A landscape with many valleys, sampled at points; each row gives a point and its height.
From any point a ball takes the steepest step (drop divided by distance) to one of its 4 nearest points. It stops when none of these is lower. Distance is the straight distance between rows; heights are no part of it.
z876: [ 11, -22,  12,   0,  -6,   3,  35,   3,   4,   3,  -9, -12, -16,   0,  15,
   7,   0,  -8,   0,   2,  -3,  -5,   6,  -1,  19,   7,  -8,  -4,  -5,   6]  (h 2.27)
z861: [ 15, -15,  -2,  14,  -7,  -6, -10,   7,   7, -30,  -1, -10, -14, -18,  10,
  12,   8, -15,  -4, -29, -10,  -6,  19,  11,   3,  10, -11,  41,  -6,  14]  (h 7.94)
z664: [ 19, -10, -13,  -4,  36,   2,  19,  -3,  -6,  26,   9,   0,   4,   2,  20,
   1, -14, -21,  -2,  13,   8,  12,   2,  -9,  17, -10,   8, -34,  -6,   0]  (h 6.25)
z231: [-12, -10,  -2, -11,  -4,  13,  -3,  -1,  -6,  20,  12,  13,  12,   9,  -6,
 -15,  -4,   5,  10,  26,  21,  17,  -1, -23, -30,  -7,   5, -22,  -1, -19]  (h 5.42)
z325: [  7,  22,  25,  15,   7,  -7, -29,  -6,   8,  27,  -9,   6,   9,  -8,  39,
  -6,   9, -27, -13,  10,  -7, -13,  -4, -15,  13,   6,   2,  -9,  16,  14]  (h 5.88)
z805: [ 17, -19,   4,   0,   2,  -7,  15,   7,   9,  14,  -9, -13,   1,  -9,  30,
   1, -11, -11, -22,   6,  -4,  -7,  -2, -10,  23,   1,  -1,  -8,  10,  12]  (h 5.62)
z738: [-23,  26,  -6,  -8,   3,   9,  -3,  -5, -15,   8,  11,  21,  10,  18, -26,
 -18, -14,  20,  -8,  14,   8,   6, -16,  10, -13,  -1,   5, -10,  14,   3]  (h 1.74)
z772: [ 27,   1, -12, -16,  19, -13,  -9,   5,   3,  -4,  13, -13,   4,   1,   5,
  10, -14,   5,   5,   9,  -3,  -8,   5, -19,  -6,  -3,  18, -15,   4,  -1]  (h 3.60)
z838: [ 18,   9,   9,  -4,  10, -19, -16,  13,  17,  -3,  10, -15,   0,   3,  -1,
  15,  -4,   1,   2,   4, -15, -20,  10, -22, -10,   5,   7,   0,  11,   1]  (h 0.88)
z235: [ 11, -18,   2,  -8,  -1,   1,  19,   3,  -2,  -3,  -3, -13, -12,  10,  10,
   7,   0,   1,   3,   1,  -4,  -9,   5,  -2,   9,  -1,   7,  -9,  -6,   4]  (h 3.49)
z575: [-11,  -1,  -3, -12,  -2,  15,  -4,  -2, -10,  21,  14,  19,  17,   9,  -8,
 -18, -12,   6,  10,  28,  22,  22,  -6, -18, -33, -11,   6, -17,   4, -14]  (h 4.83)
z810: [ 10,  17,  25,   6,  15, -11, -15,  14,  22,  15,  13,   3,  -5,   0,   0,
  15,   6, -11, -11,  11, -15, -22,  13, -13,  13,   9,  -2, -13,  26,   7]  (h 3.47)
z592: [ 11, -26,   4,   2,  -8,  -3,  23,   8,   7, -10,  -9, -15, -19,  -6,  18,
   9,   1,  -7, -11,  -8, -10,  -7,   9,   4,  15,  10,  -7,  11,  -2,  12]  (h 0.87)
z961: [  8, -13,   0, -15,  11,  11,  15,  -3, -11,   9,   8,   1,  -7,  19,   5,
   1,  -8,   0,  12,  15,   9,   2,   6,  -9,   2,  -9,  14, -27,  -8,  -3]  (h 5.36)
z374: [ 14,  20,  -2, -25,   8, -17, -12, -14,  -5, -15,  20,  -7,   6,   5,  -5,
   3,  -2,  22,   0,   1,  -1,  -1,  -5,  -8, -17, -12,  23,  -9,   9, -15]  (h 3.85)
z206: [ 23,  11,  -3,   6,  31,  -9, -18,   9,  15,  22,   3,  -4,  13,  -8,  17,
   3, -14, -19, -14,  13,  -8,  -9,   5, -23,   8,  -1,   3, -18,  15,  10]  (h 3.81)
z229: [ -6,  23,  -3, -23,   9,  -7,  -7, -14, -14, -18,  11,   3,   6,   6, -11,
  -8,   2,  29,  -7,  -4,   0,   0, -17,  12,  -6, -10,  14,  -9,   7,  -4]  (h 4.63)
z622: [ 11,  -5,  -3,   6,  -7,  -8, -14,   1,   4, -34,  -3, -10,  -7, -15,   0,
  12,  10,  -6,   5, -30, -11,  -7,  12,   6,  -4,   4,  -6,  39,  -8,   9]  (h 6.81)
z793: [  4,  -3,  -1, -17,  -1,  -4,   1,  -5,  -8, -21,  -2, -14,  -7,   5,   3,
   9,   8,  15,   5, -11,  -4,  -9,  -6,   6,  -5,   1,   9,   7,  -6,   3]  (h 3.11)
z502: [-29,  -9,   4,  14, -27,  14,  -2,  -2,   3,   2,  -9,   3,   3,  -6, -10,
 -12,  15,   9,   8,   0,  13,  10,  -9,   3, -19,   6, -13,   8, -10, -22]  (h 5.52)
z452: [-24,  -1, -16,  -7, -11,   4,   2,   5,  -3,  22,  10,   7,  25,   3, -20,
 -24, -17,  20,  -7,  19,  15,  17, -17,  -9, -25,  -3,  -7,  -1,  10, -14]  (h 5.49)
z447: [ -8,  -9,   9,   7, -19,  11,  12, -13,  -8, -15, -16,   1, -17,   2,  -4,
   3,  18,  -6,  14, -15,   7,   2,   5,  17,   0,  -1,  -4,  19, -20,  -3]  (h 4.37)
z937: [ -7,  -7,   9,  14, -19,  10,   8, -12,  -8, -15, -12,   6, -16,  -6,  -6,
   6,  20, -10,  19, -20,   9,   6,  10,  21,   0,  -5, -11,  26, -23,  -5]  (h 4.04)
z652: [ 22, -10, -11, -18,  24,   9,   9,  -2, -12,   7,  13,   2,  -3,  15,   7,
   4, -12,  -4,  11,  15,   9,   5,   5, -10,   3, -12,  20, -28,  -6,  -1]  (h 4.55)
z45: [ 15,   4,  -8, -26,  11,  -6,  -6,  -9, -11, -12,  13,  -9,   0,   7,   2,
   5,  -5,  15,   6,   3,   0,  -1,  -7,  -5, -10, -10,  21, -11,   1,  -3]  (h 3.00)
z748: [-17, -13,  11,  19, -29,  12,   7,  -2,   3,  -5,  -9,   4, -12,  -9,   0,
  -8,  24,   2,  20,  -5,  12,   7,   6,   1, -11,  14, -14,   7, -20, -21]  (h 4.69)
z798: [ -9,  17,  -7,  -6,  -5,  -7,  -6, -13, -10, -25,  -4,  -5,   3,  -3,  -6,
   2,  16,  16,   1, -28,  -4,  -3, -12,  22,   1,  -6,   6,  14,  -5,   1]  (h 1.64)
z302: [-33,   7,  -5,  22, -23,  12,  -3,   0,   0,   3, -18,   9,  13,  -6, -20,
 -13,   8,   1,   0, -10,   8,  12,  -9,  16,  -6,   0, -17,  18,  -9, -14]  (h 3.86)
z678: [ 12,   7,  11,   3,   3, -14, -15,  14,  22,  -9,   6, -18,  -5,  -1,  -1,
  15,   2,   1,   0,  -2, -18, -21,  12, -17,  -4,  16,   0,   8,   8,   6]  (h 3.22)
z978: [-34,  -2, -29,   9,  -8,  -3,   2,  13,   2,  17,  -2,   2,  23,  -5, -29,
 -15, -18,  21,  -9,   3,   5,  16, -13,   7,  -6,   1, -19,   8,   3, -14]  (h 4.79)
z331: [  8,  -4,  14,   8,  -2,  -8,  -8,   9,  15,  12, -14,  -8,   5, -18,  36,
  -2,  -3, -18, -29,   6, -12,  -8,  -2, -11,  14,  11,  -4,   2,  15,  16]  (h 5.60)
z932: [  7,   5,  12,  14,  -6,  -9, -14,  19,  24, -16,  -1,  -9, -12,  -9,   4,
  13,   9, -10,  -9, -10, -19, -17,  19,  -1,   1,  24, -12,  25,   3,  16]  (h 8.12)
z610: [ -9, -13,  13,   0, -16,   9,  18,  -5,  -6,  -3,  -9,  -3, -18,  12,  -1,
   1,  12,   2,  14,   1,   7,  -1,   5,   3,  -5,   5,   1,   0, -18,  -9]  (h 4.23)
z826: [ -1, -15,  11,  -5,  -2,  11,  18,  -1,  -3,  14,   4,   0,  -7,  17,   5,
  -3,  -2,   0,  16,  15,   9,   2,   8, -14,   1,  -2,   6, -22, -13, -13]  (h 5.90)
z582: [ 11,  -7,   9,   9,   9, -11, -15,  -5,   2,  29, -12,  -6,  16, -15,  45,
  -8,   0, -32, -27,  10,  -1,   2, -15, -21,  12,   1,  -2,  -9,  15,   8]  (h 5.48)
z62: [  4,   8,  -2,   7, -11,  -4, -12, -13, -10, -35,  -8,   5,   3, -20,  -1,
   6,  15,  -1,   7, -37,  -4,   3,  -1,  30,   9, -17,  -4,  36, -11,   3]  (h 4.16)
z161: [  8,  24,  28,   9,  17, -11, -18,   4,  18,  23,   7,   8,  -2,  -3,  18,
  11,  11, -18, -14,  12, -14, -20,   5, -10,  24,   4,  -3, -15,  24,  10]  (h 4.08)
z776: [ 25,  10,  -8, -24,  17, -17, -14,  -5,  -2, -10,  21,  -8,   9,  -1,  -3,
   8,  -8,  14,   7,  11,  -3,   2,   3, -19, -16,  -7,  23, -11,   4, -10]  (h 3.75)
z611: [ 12, -12,  10,   9,   1, -10,  -3,   4,   7,  21, -15,  -8,  13, -15,  40,
  -3,  -3, -27, -28,   8,  -6,  -2,  -9, -15,  18,  -1,  -3,  -6,  16,  11]  (h 5.83)
z992: [  7,   5,  -3,  -3,  -4, -17, -14,  -3,   5, -27,   1, -16,   0,  -4,  -3,
  11,  11,  10,   5, -22, -12, -13,   2,  -1, -11,   5,   3,  22,  -2,   3]  (h 6.16)
z916: [  2,   4,  -4, -24,   1,  -3,  -2, -11, -12, -17,   5,  -8,  -3,  11,   1,
   1,   6,  20,   5,  -7,   0,  -5, -10,   6,  -8,  -3,  15,  -2,  -2,   2]  (h 1.78)
z205: [ 12, -19,   7,   9, -10,  -3,  10,  11,  16,  -3, -10, -13, -10, -15,  30,
   2,  -3, -14, -29,  -3, -13,  -8,   7,  -1,  13,  19, -11,  15,   7,  18]  (h 4.15)
z336: [-29, -10, -30,   0, -13,  -5,  14,  11,  -4,  17,   5,  -1,  13, -19, -26,
 -14,  -5,  25,  -1,  -7,   7,  21, -30,   5,   6,  -2, -29,   6,   6, -12]  (h 5.02)
z24: [  8,  -1,   3,   7,  -5, -13, -11,  11,  14, -24,  -3, -18,  -6, -10,   2,
  13,   9,  -1,   0, -20, -15, -15,  15,  -1,  -6,  16,  -4,  29,  -2,  10]  (h 6.60)
z791: [ 19,  -7,   0,   5,  14,  -9,  -4,   8,  10,  19,  -5, -12,  12, -11,  30,
   1, -15, -16, -23,  10,  -8,  -7,  -4, -19,  16,   2,   2, -15,  15,  12]  (h 5.14)
z821: [ 11, -23,   2,   9, -11,   4,  16,  -3,  -5, -24,  -8,  -8, -25,  -9,   7,
  11,  11, -16,   5, -23,  -2,   1,  17,  19,   6,   3, -14,  32, -18,   8]  (h 3.63)
z50: [-33,  -5, -27,   4, -12,  -3,   6,  10,   0,  17,  -1,   1,  21, -10, -25,
 -16, -13,  22, -10,   1,   7,  18, -22,  10,  -2,  -1, -22,  10,   6, -15]  (h 4.82)
z166: [ -8,  -6,  -6, -12,   7,  18,  -4,  -4, -11,  20,  16,  23,  15,  11,  -6,
 -10,  -6,  -3,  20,  29,  26,  26,   4, -23, -29,  -9,   8, -25,  -4, -15]  (h 5.58)
z655: [-34,  -7, -25,  17, -20,  -1,   2,  10,   3,  10,  -7,   6,  18, -21, -24,
 -13,  -1,  11,  -5, -10,   4,  20, -20,   9,   3,  -3, -27,  15,   0, -18]  (h 4.91)
z54: [-20,  16,   0,  -5,  -4,   5,   0, -13, -13, -13,  -9,   6,  -2,  10, -13,
  -5,  11,  15,   1, -18,   4,   0, -16,  25,  -1,  -5,   7,   5,  -6,   1]  (h 3.28)
z47: [ 20,  17,   2, -18,  16, -22, -15,  -3,   7,  -5,  17, -11,   5,   4,  -9,
   9,  -6,  11,  10,   6,  -9,  -7,   8, -24, -20,  -4,  15,  -2,   8, -10]  (h 4.27)
z875: [-17,  20,  -4,  10,  -8,   7,  -5, -15, -12, -20, -11,  14,   6,  -4, -15,
  -3,  15,  10,   0, -28,   0,   3, -10,  35,  14, -11,  -3,  14,  -7,   3]  (h 3.84)
z894: [  3,  -7,   0,   7, -11,   2,   0, -11, -13, -29, -11,   1, -10, -11,  -1,
  10,  18,  -7,   9, -30,   0,   1,   6,  26,   6,  -8,  -6,  34, -17,   6]  (h 0.72)
z354: [  1,  -9,   0, -10,  -6,  -1,  11,  -8,  -9, -19,  -6, -11, -12,   7,   1,
   8,   9,   8,   6, -12,  -5,  -8,  -2,  10,  -1,  -1,   4,   8, -10,   5]  (h 3.71)
z588: [ 21,  16,   9,  -2,  27, -19, -14,  12,  17,  11,  18,  -3,   1,   5, -12,
  18,  -7, -10,   6,  16, -13, -11,  17, -27,  -6,  -1,   7, -13,  20,  -5]  (h 3.79)
z84: [ 15, -19,   6,  -4,  14,   3,  28,   1,  -1,  19,   0,  -5,  -4,   8,  14,
   2, -10, -12,   2,  11,   4,   0,   6, -13,  19,  -5,   6, -27,  -2,   2]  (h 6.17)
z965: [ 18, -18,   5,  -3,   7,  -1,  27,   5,   1,  16,  -3, -10,  -5,   2,  22,
   4,  -9, -10,  -7,   9,  -1,  -2,   0, -11,  24,  -5,   3, -21,   2,   6]  (h 6.09)
z528: [ 24, -17,  -8,  -9,  24,   1,  14,   4,   0,  15,   6,  -8,   1,   3,  17,
   4, -14,  -9,  -4,  11,   0,  -1,   4, -14,  15,  -8,  11, -24,   1,   7]  (h 4.97)
z515: [-36,   2, -15,  14, -16,   6,  -3,   4,   3,  13, -10,   7,  21,  -1, -26,
 -20,  -8,  13,  -6,  -1,   5,  14, -16,  11, -11,   3, -16,   9,   0, -15]  (h 4.54)
z64: [ 14, -26,   8,  14, -11,   0,  30,   2,   4, -14,  -6,  -8, -29, -13,  17,
   8,   5, -17,  -7, -18,  -5,   1,  14,  13,  18,  11, -22,  26,  -7,  11]  (h 2.25)
z317: [ 15,  -1, -11, -24,  22,  11,   1,  -7, -19,   6,  14,  11,   1,  15,   4,
   1, -10,   1,  15,  21,  11,  12,   3,  -9,  -7, -11,  24, -29,  -7,   0]  (h 4.38)
z395: [-25,   3,   5,   2, -17,  12,   4,  -9,  -7,   0, -15,   7,  -1,  13, -12,
  -9,  14,   7,  10,  -4,  11,   3,  -7,  12, -14,   0,  -1,   6,  -7,  -8]  (h 6.00)
z40: [-31,  -7, -15,  24, -28,   8,  -9,   4,   4,   3,  -9,   8,  13, -28, -20,
 -15,   7,   6,  -1, -11,   7,  22, -18,  14,  -2,  -2, -28,  20,  -5, -21]  (h 4.78)
z521: [-13,  14,   2, -16,   0,   7,  -3, -13, -17,  -9,   1,   4,  -3,  18, -11,
  -9,   7,  20,   5,   0,   5,   1, -17,  14,  -8,  -5,  10,  -4,   1,   0]  (h 3.59)
z67: [-31,  19, -12,  30, -10,  11, -11,   4,  -1,  -3, -17,  24,  16,  -2, -36,
  -8,  -4,  -1,   1, -18,  -2,   7,  -3,  33,  18,  -5, -13,  13,  -5,   0]  (h 3.89)
z391: [ -2, -16,  13,   0, -10,   9,  26,  -2,   0,   3,  -6,  -4, -16,  12,   5,
   1,   5,   2,  15,   8,   6,  -4,  10,  -2,   2,   3,   2,  -9, -16,  -7]  (h 4.48)
z431: [-16,  10,   6,  21, -21,  14,  -3, -14, -12, -15, -18,  16,  -1,  -3, -15,
  -4,  16,  -6,   9, -23,   8,   6,  -2,  31,   3, -12,  -6,  23, -15,  -3]  (h 5.64)
z78: [ -8, -14,  16,  21, -25,  11,  13,  -5,   4, -11,  -8,   4, -23,  -9,  -1,
  -1,  17,  -7,  20, -12,  10,   8,  14,  11,  -2,   6, -17,  16, -26, -16]  (h 4.02)
z466: [  3,  -9,   1, -18,   1,   6,  11,  -8, -12,  -4,  -1,  -6, -11,  19,   5,
   1,   2,   7,  11,   5,   6,  -2,  -2,  -2,  -2,  -5,  11, -14,  -7,  -2]  (h 4.70)
z706: [  9,   6,  15,   9,  -2, -10, -12,  15,  27,   3,  -3, -12,  -4,  -8,  15,
   8,  -3, -11, -17,   4, -19, -22,  11, -12,  10,  21,  -6,   5,  13,  17]  (h 5.82)
z441: [-31,  -1,   1,   1, -19,  11,   0,  -1,  -2,  13,  -4,   6,  10,   7, -18,
 -19,   1,  15,   1,  10,  15,   8, -13,  -2, -23,   1,  -7,  -1,   0, -16]  (h 4.71)
z247: [  8,  26,  17,  16,  20, -10, -30,  -8,   3,  34,  -5,  10,  12,  -9,  36,
  -2,  12, -33,  -8,  11,  -2,  -7,  -5, -16,   8,   3,   4, -14,  12,  11]  (h 6.10)
z803: [  3,   2,  -4,   3, -11,  -5,  -8, -10,  -6, -35,  -8,  -3,  -4, -11,  -2,
   9,  18,   2,   5, -34,  -3,  -1,  -2,  24,   3, -12,  -1,  35, -14,   6]  (h 3.57)
z277: [ -9,  18,  -4,  12, -12,   7,  -6, -15, -12, -24, -13,  14,   4,  -9, -12,
  -1,  14,   0,   2, -31,  -2,   3,  -4,  37,  17, -17,  -2,  23, -10,   5]  (h 4.84)
z928: [ 12, -20,  -4,   2,  -6,  -5,  11,   9,   7, -19,  -7, -17, -14,  -5,  13,
  12,   3,  -2,  -7, -11, -12,  -8,  10,   3,   7,  12,  -6,  18,  -3,  13]  (h 2.13)
z403: [ 21,  14,   6,   7,  27, -14, -18,  12,  19,  18,  11,  -3,   2,  -5,   2,
  13,  -9, -12,  -6,  17, -12, -13,  14, -24,   3,   3,   2, -15,  18,   6]  (h 3.18)
z980: [ 14,  19,  19,   5,  27, -13, -17,  12,  21,  18,  17,  10,  -4,   3,   0,
  17,   6, -17,  -8,  16, -14, -21,  14, -15,  15,  -1,   1, -17,  27,   2]  (h 1.91)
z278: [ 12,   1,   5,  17,  -7,  -8, -18,  12,  19, -28,   1,  -9, -11, -19,   0,
  13,  11, -15,  -1, -27, -16, -13,  24,   1,  -2,  18, -13,  41,  -5,  14]  (h 8.00)
z155: [ 13, -24,  12,   7,  -8,  -6,  28,   6,  10,   5, -12,  -9, -15, -11,  29,
   3,   0, -17, -20,  -2,  -7,  -3,   2,   0,  23,  11, -15,   4,   7,  12]  (h 3.36)
z264: [  2,   9,  -3, -28,   7,  13,  -5, -13, -21,   1,  14,  18,   3,  20,  -9,
  -6,  -6,   8,   9,  17,   8,   8, -12,  -3, -13, -10,  20, -20,   4,  -1]  (h 4.52)
z901: [  9, -17,  19,  28, -16,   7,  26,  -5,   2, -10,  -3,  -1, -33, -14,   4,
   1,  12, -16,  17, -17,  10,  10,  23,  14,   9,   7, -26,  22, -23,  -9]  (h 3.35)
z174: [-34,  -3, -34,  22,  -6,  -3,  -5,  17,   5,   7, -11,   8,  25,  -7, -37,
  -6, -22,   8,  -2, -11,  -4,  12,  -2,  16,  12,  -2, -25,  15,  -4, -15]  (h 5.00)
z680: [ 20,  -1,  -5, -10,   9, -14,  -7,   5,   9, -10,   6, -18,  -1,   3,   5,
  11,  -6,   8,   3,   1,  -8, -14,   5, -16,  -7,   3,  13,  -2,   5,   2]  (h 2.72)
z129: [ 12, -26,   6,   8, -11,   1,  27,   5,   4, -11,  -7, -10, -23,  -9,  17,
  10,   4, -13,  -8, -12,  -8,  -5,  13,  11,  16,  10, -14,  19,  -6,  14]  (h 1.66)
z982: [ 11, -10,   7,  11,  -6,  -6,   1,  14,  20,  -1, -12, -12,  -4, -16,  25,
   5,  -5, -17, -26,  -2, -14, -13,   7,  -5,  12,  18, -11,  11,   9,  16]  (h 4.73)
z809: [  3,  23,  -4, -30,  12,  -1,  -9, -12, -18, -11,  18,  13,   7,  11, -11,
  -7,  -2,  23,   1,  12,   3,   9, -15,   5, -12, -13,  20, -19,  11,  -3]  (h 3.70)
z946: [  4, -10,   0,   6, -11,   5,   7, -10,  -9, -26, -12,  -3, -17,  -5,  -2,
  12,  18,  -5,   8, -24,   0,   0,   8,  24,   3,  -7,  -5,  29, -19,   6]  (h 2.64)
z485: [ 22,   7,   3,   0,  17, -13, -12,  14,  18,  11,   7, -11,   4,  -3,   6,
   8, -14,  -6,  -5,  11, -12, -15,  10, -24,   4,   4,   8, -15,  13,   7]  (h 3.76)
z398: [ 10,  -3,  -9, -17,  23,  20,   7,  -4, -15,  11,  18,  18,   3,  16,   1,
   0,  -8,  -9,  20,  24,  13,  19,   8, -13,  -7, -10,  20, -34, -10,  -2]  (h 5.12)
z836: [  8,  22,  22,  17,  13,  -9, -23,   4,  17,  23,  -4,   4,   5, -10,  22,
   1,   1, -22, -16,  13, -12, -15,   1, -17,  13,   7,  -4, -14,  20,  15]  (h 5.35)
z296: [-24,  -8,  10,  14, -26,  13,   6,  -4,   1,  -2, -10,   2,  -7,  -2,  -4,
  -9,  22,   2,  15,  -4,  12,   8,  -1,   5, -15,   5,  -8,  11, -16, -22]  (h 5.18)
z735: [ 31,  14, -11, -12,  29, -17, -14,   3,   9,   3,  20,  -4,   9,  -3,  -2,
  12, -13,  -4,   7,  14,  -8,   2,  13, -27, -16,  -7,  20, -16,   7,  -7]  (h 4.13)
z487: [-14,  22,  -2, -17,   3,  11,  -2, -13, -18,   1,   9,  16,   7,  18, -18,
 -12,  -4,  19,  -1,  10,   7,   4, -19,  11,  -9,  -7,  13, -10,  10,   3]  (h 2.63)
z279: [  9, -18,  -1,  -7,  -6,   0,  18,   1,  -1, -11,  -8, -16, -17,   4,  11,
  10,   4,   2,   0,  -7,  -6, -10,   6,   3,   6,   6,   2,   7,  -8,   8]  (h 2.33)
z446: [-21,   5,   2, -12,  -9,  14,  -4,  -6, -11,  15,   3,  14,  11,  17, -16,
 -18,  -7,  11,   6,  22,  14,  10, -14,  -4, -26,  -3,   7,  -9,   1,  -6]  (h 3.77)
z755: [ 21, -12,  -7, -12,  13,  -7,   3,   6,   1,  -1,   5, -17,  -1,   1,  16,
   8, -12,   2,  -5,   6,  -5,  -9,   1, -15,   8,  -3,  14, -14,   1,   8]  (h 3.95)
z294: [-19,  11,   2,  -8,  -5,  13,  -2, -10, -15,   7,   0,  11,   3,  19, -15,
 -13,   0,  14,   3,  10,  12,   5, -14,   9, -18,  -3,   7,  -8,   1,  -1]  (h 2.95)
z257: [-32,  23,  -6,   1,  -2,   9,  -6,  -2, -11,   6,  -1,  18,  10,  16, -31,
 -17, -10,  18,  -6,   1,   5,   4, -14,  17,  -8,   2,  -3,  -1,   7,   3]  (h 2.59)
z416: [ -2, -16,  14,  13, -19,   9,  26,  -2,   3,  -5,  -8,  -4, -23,   0,   4,
   1,  11,  -1,  19,  -7,   6,   2,  14,   5,   2,   6,  -9,   4, -20, -11]  (h 3.32)
z790: [-31,  24,  -7,  -1,  -1,   6,  -2,  -6, -10,  -6,  -1,  14,   6,  13, -26,
 -13,  -1,  15,  -6, -10,   2,   0, -17,  27,   2,   1,  -1,   0,   2,   4]  (h 1.99)
z184: [ 18,   1, -10,   6,  30, -10, -10,   4,   7,  27,  -2,  -5,  17, -13,  28,
  -3, -15, -26, -20,  11,  -3,   2,  -5, -22,  10,  -2,   1, -21,  12,   9]  (h 4.43)
z473: [-34,  -9, -43,  12,  -6, -10,   3,  19,   5,   6,  -4,   3,  22, -12, -39,
  -1, -26,  15,   3, -11,  -4,  15,  -4,  16,  17,  -6, -25,  12,  -6, -17]  (h 5.08)
z540: [  9,  -5,  -4,  -3,  -4, -11,  -7,   2,   6, -27,  -3, -21,  -8,  -4,   6,
  10,   9,   6,   5, -19,  -8, -12,   3,   3,  -5,   8,   2,  22,  -4,   7]  (h 5.09)
z2: [  8, -23,  16,  15, -15,   2,  37,  -1,   6,  -5,  -5,  -7, -25,  -6,  12,
   5,   9, -11,   7,  -6,  -1,   2,  17,  11,  12,  10, -19,  10, -13,   0]  (h 2.54)
z250: [-20,  -9,   8,  -5, -16,  15,   4,  -3,  -3,  14,   0,   5,   1,  13,  -8,
 -13,   2,   9,  12,  16,  16,   5,  -4, -14, -22,   1,   0, -13,  -4, -19]  (h 4.99)
z564: [  3,  -6,  -2, -13,  11,  18,   4,  -6, -14,  16,  15,  14,   1,  19,   1,
  -7,  -5,  -4,  20,  25,  19,  14,  10, -14, -11, -10,  16, -30, -11,  -7]  (h 5.34)
z773: [ 20,   0, -10, -26,  17,   4,  -5,  -7, -14,  -4,  15,   1,  -1,   9,   4,
   4,  -7,   9,  12,  13,   5,   5,  -2, -10,  -6, -11,  27, -21,  -2,  -2]  (h 3.69)
z565: [-37,  17, -13,  17,  -5,   5,  -5,   5,  -4,   7,  -9,  16,  16,   7, -36,
 -14, -11,  10,  -4, -10,   2,   4,  -7,  22,   2,   4, -12,   7,   2,  -2]  (h 3.24)
z671: [ 10,  26,  -9, -33,  15,   3, -10, -13, -19,  -6,  26,  26,  14,   7, -11,
  -7,  -4,  20,  -1,  18,   4,  18, -13,   1, -12, -12,  26, -25,  16,  -1]  (h 4.35)
z596: [ -3,  -3,   2, -19,   1,  15,   4,  -9, -15,   4,   4,   3,  -4,  24,  -3,
  -7,  -1,   7,  14,  16,  12,   0,  -4,  -4, -14,  -9,  16, -17,  -6,  -2]  (h 5.30)
z682: [ 19,  -3,   2,   0,   7, -11,  -7,  14,  16,   0,   0, -16,   1,  -5,  15,
   8, -12,  -4, -12,   6, -14, -17,   7, -16,   8,  11,   6,  -2,   9,  13]  (h 4.24)
z269: [ -4,  13,  -3, -22,   7,  18,  -4,  -9, -19,  10,  15,  25,  11,  21, -12,
 -10,  -8,   6,  12,  24,  14,  17,  -6,  -6, -21, -12,  16, -22,   3,   2]  (h 5.11)
z674: [ 13, -15,   4,   5,  -1,  -6,   3,  12,  17,   1, -10, -15,  -5,  -8,  27,
   7,  -8, -10, -24,   1, -11, -11,   5,  -9,  15,  14,  -6,   5,  10,  17]  (h 4.80)
z419: [-26,  31,  -8,  -8,   8,   2,  -4,  -3, -13,  -4,  13,  21,   8,  14, -34,
 -10, -10,  26, -11,   2,   1,   1, -15,  21,   0,   1,   1, -10,  16,   2]  (h 2.86)
z173: [ 23,  17,   1,   5,  36, -13, -17,  12,  18,  19,  14,   3,   6,  -3,   1,
  12, -11, -17,  -3,  18, -10, -10,  14, -25,  -1,   0,   6, -18,  18,   2]  (h 3.51)
z968: [-35,  15,  -4,  13, -13,  11,  -3,  -3,  -6,   1, -16,  15,  10,   9, -23,
 -11,   2,   5,  -4, -10,   7,   7, -12,  24,  -1,   2, -10,  10,  -2,  -4]  (h 3.03)

For each start below, name the point where the ball stops.
z398 => z916
z296 => z592
z84 => z838
z166 => z738
z278 => z916
z391 => z592
